Each row is a point on a landscape with many valleys, with its height.
A ball rolls from a point to whichever of its 6 nearest points has the largest drop for the distance, and stops where none of them is lower. Distance is the straight distance between rows; heights are no part of it.
<434>: [156 130 110  88 102 116 135 142 147 172 126 111 198 148  76 157 117 112
 148  86 107 103 109]  height 42.2
<158>: [106 125 109 168 156 104 146 142 120 117 149 143  73  89 138 122 101 125
 113 139 155 142 116]  height 52.5
<301>: [139 119  61 133 157  99 161 147 121 142 125 132 148 136  96 146  74 147
 109 110 135  94  97]  height 43.5
<486>: [149 124 130  97  86 124 110 141 150 175 121 111 190 143  84 147 134 107
 160  88 114 106 123]  height 33.8
<668>: [142 127 113 106 115 119 137 149 140 164 131 117 184 146  91 155 127 126
 150  97 116 101 114]  height 29.5
<124>: [118 113 165  79  68 155  68 123 156 172 113 102 211 136  77  88 157 111
 170  93 109 114 150]  height 71.1
<830>: [113 119 136 139 139 138 118 117 120 120 125 154 117 128 135 137 148 118
 122 140 124 130 118]  height 38.0
<398>: [154 121  98 102 122 116 149 137 131 167 118 119 192 149  83 167 108 123
 132  94 115  97 110]  height 35.3
<537>: [131 137 210 107  70 168  81  98 130 106 113 103 139 141 152 101 182 133
 166 129  98 142 177]  height 38.9
<254>: [122 122 178 103 106 146  94 112 142 136 125 119 144 138 124 129 166 110
 160 134 102 135 144]  height 32.6
<155>: [135 163  75 191 174  93 169 163 142 128 165 115  62  70 170 141  71 143
 121 164 148 145 101]  height 54.6
<980>: [169 113  84  81 146 104 159 141 134 186 115  95 218 158  72 167  95 133
 129  80 113  84 109]  height 55.8
<617>: [128 150 211 122  78 166 101  91 117  86 107 136 102 156 179 118 187 140
 143 159 104 150 158]  height 35.8
<368>: [143 118  46 122 175 100 162 138 121 151 124 125 152 130  99 145  57 146
  98 116 139  94  98]  height 39.8
<843>: [103 138 152 159 140 131 136 117 113  70 132 143  45 112 188  99 152 125
  92 161 151 177 147]  height 27.8
<350>: [100 130 124 163 161 117 134 135 115 101 147 147  70  93 156 110 124 118
 105 145 159 146 132]  height 48.3
<975>: [102 144 133 171 164 117 154 137 119  76 144 127  41  83 190 104 134 115
 101 167 159 175 143]  height 29.8
<281>: [133 159 221 133  70 173  97  98 116  77 104 138  88 155 176 104 193 143
 151 161 116 156 163]  height 47.3
<328>: [143 162  64 194 190  86 186 156 139 129 162 131  43  75 183 153  78 147
 110 186 138 150  86]  height 23.7
<297>: [110 125 117 157 147 113 135 138 124 111 142 153  92 113 129 126 118 123
 111 137 144 136 125]  height 35.9
<638>: [133 146  58 168 178  88 169 151 134 125 156 116  82  90 150 141  54 152
 106 142 139 133  94]  height 53.3
<33>: [139 111  51 121 161 103 157 136 124 152 124 127 164 126  91 151  70 146
 102 110 134  92 104]  height 35.4
<343>: [136 140  48 152 181  86 172 145 134 139 149 105 100  99 143 137  41 150
  96 132 141 117  85]  height 51.9
<226>: [152 118  80 109 142 115 157 140 123 166 120 129 184 147  78 163  96 137
 122 100 122  90 109]  height 27.9
<337>: [123 116  82 152 145 114 142 149 128 122 138 154 111 119 108 131  86 136
 105 121 142 115 102]  height 64.3
<950>: [ 99 143 145 170 153 127 148 126 113  69 136 134  42  99 195  99 146 124
  96 167 163 178 148]  height 19.0
<484>: [125 112  93 137 133 119 140 137 122 140 133 159 142 134 100 148 113 126
 121 122 135 115 109]  height 22.5
<712>: [115 151  95 190 175 101 163 148 125 107 149 130  50  67 177 123 108 129
 117 168 150 155 122]  height 33.2
<358>: [162 122  76  93 145 109 162 132 132 180 116 113 212 152  77 172 101 132
 124  89 119  82 113]  height 55.4
<117>: [119 108 192  71  57 175  48 102 138 149 104 104 224 145  83  67 185 133
 159  92 107 114 181]  height 58.5
<547>: [121 145 205 156  82 166 128 103 105  54 125 160  46 150 207 102 175 139
  87 175 147 171 158]  height 44.1
<532>: [157 113  53  87 178 103 165 141 128 183 118 104 199 151  68 172  82 132
 107  87 123  80 110]  height 38.3
<327>: [131 125 211  94  69 166  66  92 136 116 107 102 170 144 131  83 172 133
 167 114 101 141 183]  height 50.8
<383>: [143 106  46  98 183 106 175 140 127 174 110 118 188 140  82 162  73 144
 106 100 131  78 108]  height 35.6
<840>: [136 117  70 145 153 100 158 144 128 143 140 139 129 124 109 144  68 154
 101 123 142 108  99]  height 68.8
<958>: [133 144 223 117  63 172  84  93 130  87 105 108 131 149 158 102 184 139
 164 136 104 149 177]  height 37.2
<419>: [120 116  96 150 145 116 136 140 123 130 144 148 117 118 111 133 101 128
 110 129 146 119 110]  height 42.1
<703>: [105 115 134 158 147 121 131 131 105 103 141 142  77  99 152 114 133 123
 107 142 154 153 126]  height 39.7
<910>: [109 120 151 135 135 146 114 114 107 108 131 155  89 128 147 125 157 116
 116 149 135 146 131]  height 57.4
<927>: [161 108  44  68 199 103 179 135 138 195 117  96 214 141  62 180  79 135
 105  86 124  72 104]  height 39.3
<397>: [107 130 138 155 156 124 129 127 109  87 142 145  61  98 163 110 136 114
 105 142 153 158 135]  height 34.4
<110>: [123 129  80 166 157 105 150 154 119 125 151 136  92 100 131 129  77 139
 108 128 153 118 108]  height 57.5
<455>: [130 116 118 123 126 117 131 132 129 150 128 148 162 140  97 155 130 115
 141 117 126 111 117]  height 7.1
<66>: [109 136 104 179 171 101 153 145 127 104 153 139  59  83 156 117 106 122
 116 151 156 152 126]  height 52.8
<997>: [120 115 197  77  58 170  41  95 132 144 105  98 205 140  96  65 172 127
 159 102 114 125 188]  height 58.1
<855>: [127 153 220 162  57 173 114 107 108  53 107 167  56 153 200  91 193 138
 102 180 149 176 157]  height 87.5
<228>: [105 133 148 150 142 132 136 113 109  83 129 145  61 113 177 100 155 117
  96 158 157 167 141]  height 19.2
<308>: [133 148 219 142  74 167 116 103 105  61 105 162  66 148 191 100 190 144
 115 175 135 166 156]  height 62.1
<745>: [134 130  46 142 167  93 173 151 130 142 141 113 123 116 117 133  47 151
  94 118 140 108  91]  height 48.4
<859>: [104 126 152 143 140 144 123 116 103  79 126 152  63 124 173 104 153 117
 101 155 153 156 138]  height 32.2
<421>: [120 136 101 180 167  99 153 151 125 111 155 133  68  88 153 117  95 134
 116 144 149 150 114]  height 54.9
<833>: [119 125 157  95 106 149 102 121 143 150 127 115 158 145 108 133 152 106
 167 119 104 128 136]  height 42.6
<854>: [112 113 117 149 129 123 131 138 115 126 139 159 120 118 123 131 125 118
 116 127 137 125 121]  height 32.8
<378>: [107 118 121 151 148 120 126 131 114 113 141 158  78 109 141 120 138 114
 109 135 141 141 124]  height 36.1
<360>: [128 120 154  85  79 145  86 129 157 163 112 100 190 143  82 114 149 112
 171  99 108 119 138]  height 69.8
<797>: [139 120  94 132 133 118 145 138 116 154 126 152 156 141  97 159 104 133
 120 112 126 110 105]  height 19.1
<315>: [126 136 186 124 102 165 104  99 115  89 111 147 103 151 168 122 182 133
 138 157 118 140 149]  height 12.6
<324>: [129 126 206 100  68 166  67  92 137 111 111  95 158 142 134  91 179 128
 171 117 103 138 179]  height 51.1
<347>: [141 123  89 110 128 119 152 147 125 161 129 130 182 152  85 168 109 130
 127  99 114  91 109]  height 8.6
<629>: [122 114 175  79  68 168  55 111 156 156 101 105 205 135  89  74 159 127
 162  93 111 122 172]  height 59.2
<53>: [128 121 144 103 105 142 103 128 139 143 129 127 161 146 116 145 149 105
 163 118 110 124 124]  height 34.3
<967>: [128 159  78 198 186  93 181 154 140 122 161 123  43  67 188 141  83 141
 115 185 140 155  94]  height 56.4
<865>: [164 118  70  90 164 106 170 138 131 174 113 107 199 155  69 169  91 137
 113  87 122  84 112]  height 43.3
<639>: [126 131 190 105 105 157  89 105 125 110 114 125 126 152 153 123 179 126
 155 139 105 134 153]  height 27.6
<500>: [111 138 117 180 171 111 158 137 123  91 148 119  45  80 182 109 124 120
 117 164 152 161 132]  height 8.2
<123>: [147 127 128  79  80 130 100 138 151 183 116 100 203 140  70 122 129  99
 170  82 109 106 124]  height 39.0
<352>: [137 124 127 112 113 131 126 137 141 153 133 127 174 148  93 151 137 105
 153 108 105 112 119]  height 21.2
<422>: [126 138 202 108  88 163  88  94 127 105 112 120 131 150 157 113 181 133
 158 142 103 143 165]  height 30.9
<177>: [149 120  75 118 141 111 155 145 129 154 121 133 179 147  86 159  94 138
 111 105 126  98 110]  height 26.1
<524>: [117 126 160 109 117 144 107 123 131 133 128 136 143 135 118 136 165 117
 158 129 106 126 133]  height 36.2
<810>: [120 125 175 118 121 150  99 101 122 110 124 142 110 139 148 128 169 117
 141 141 120 138 139]  height 31.0
<836>: [118 126 186  92  90 154  78 112 138 132 118  96 159 145 126 109 165 119
 173 117  99 136 164]  height 5.3
<842>: [124 142  89 186 170  93 165 155 132 120 161 128  62  81 161 128  91 135
 113 148 153 140 110]  height 46.1
<728>: [126 122 146  94 103 127 110 132 151 159 127 121 176 142  93 130 145 109
 170 106 106 120 127]  height 38.2
<648>: [115 118 155 121 131 148 106 115 123 109 129 148 112 143 137 131 163 111
 140 145 117 138 133]  height 41.3
<278>: [124 115 191  84  69 159  60 105 147 134 111  96 183 139 108  84 176 125
 165 103 105 123 175]  height 58.0
<849>: [118 131 169 126 123 151 111 100 116 104 112 148 102 147 161 128 173 130
 128 155 120 147 137]  height 40.4
<165>: [108 118 146 121 125 142 104 111 120 127 128 153 119 137 132 139 164 116
 134 133 112 131 127]  height 40.8
<97>: [125 120 182  82  83 155  67 111 151 153 110  97 178 137 100  92 153 117
 173 108 107 135 159]  height 73.7
<806>: [140 157  61 188 189  87 180 163 145 131 169 113  60  86 178 151  72 152
 111 169 141 134  78]  height 51.6
<250>: [165 125 101  87 121 116 145 144 137 176 120 108 201 155  76 164 112 126
 139  88 114  93 107]  height 52.4
<141>: [131 129  60 159 168  96 158 150 127 131 148 116 103 106 122 136  52 154
 103 125 145 122  92]  height 52.2
<305>: [104 123 108 172 159 112 140 139 119 110 150 151  75  98 143 122 117 124
 109 144 154 142 114]  height 44.6
<886>: [116 131 176 134 119 153 116  98 110  86 120 153  80 141 173 114 168 128
 103 154 138 148 142]  height 39.9
<599>: [132 118  80 147 142 111 144 140 127 132 133 143 131 127 105 146  81 142
 116 120 133 114 101]  height 65.0
<287>: [145 127 102 114 120 115 142 141 136 156 131 132 176 146  86 158 121 125
 138 103 118 103 113]  height 18.2
<684>: [124 144 199 137  96 164 112  92 110  72 108 149  77 150 187 107 182 139
 112 168 131 161 147]  height 34.6
<620>: [160 129 122  82  95 117 133 147 152 188 116  99 209 146  68 147 115 112
 152  78 108 100 115]  height 38.1
<542>: [106 139 172 158 122 139 138 119 109  57 128 146  45 124 205  94 158 125
  89 165 163 183 157]  height 31.8
<729>: [149 113  61 113 168 104 166 135 115 160 120 124 181 137  87 158  72 143
 106 112 132  79 102]  height 33.3
<627>: [118 124 165  98 100 148  85 114 151 143 124 107 160 145 111 115 166 109
 176 111 104 133 145]  height 64.9

For each start below, name the point where the ball stops.
<855>: <500>
<350>: <500>
<343>: <347>
<305>: <455>
<158>: <455>
<703>: <500>
<141>: <347>

Call two points neighbours if one is among the 6 nearest of the other. Go from one point of each pair to the other, from neighbour to neighbour, staying as low as possible. Name the highest point that can't be avoided.
<347>, <315>: <53>
<500>, <328>: <712>
<455>, <328>: <378>
<836>, <315>: <254>
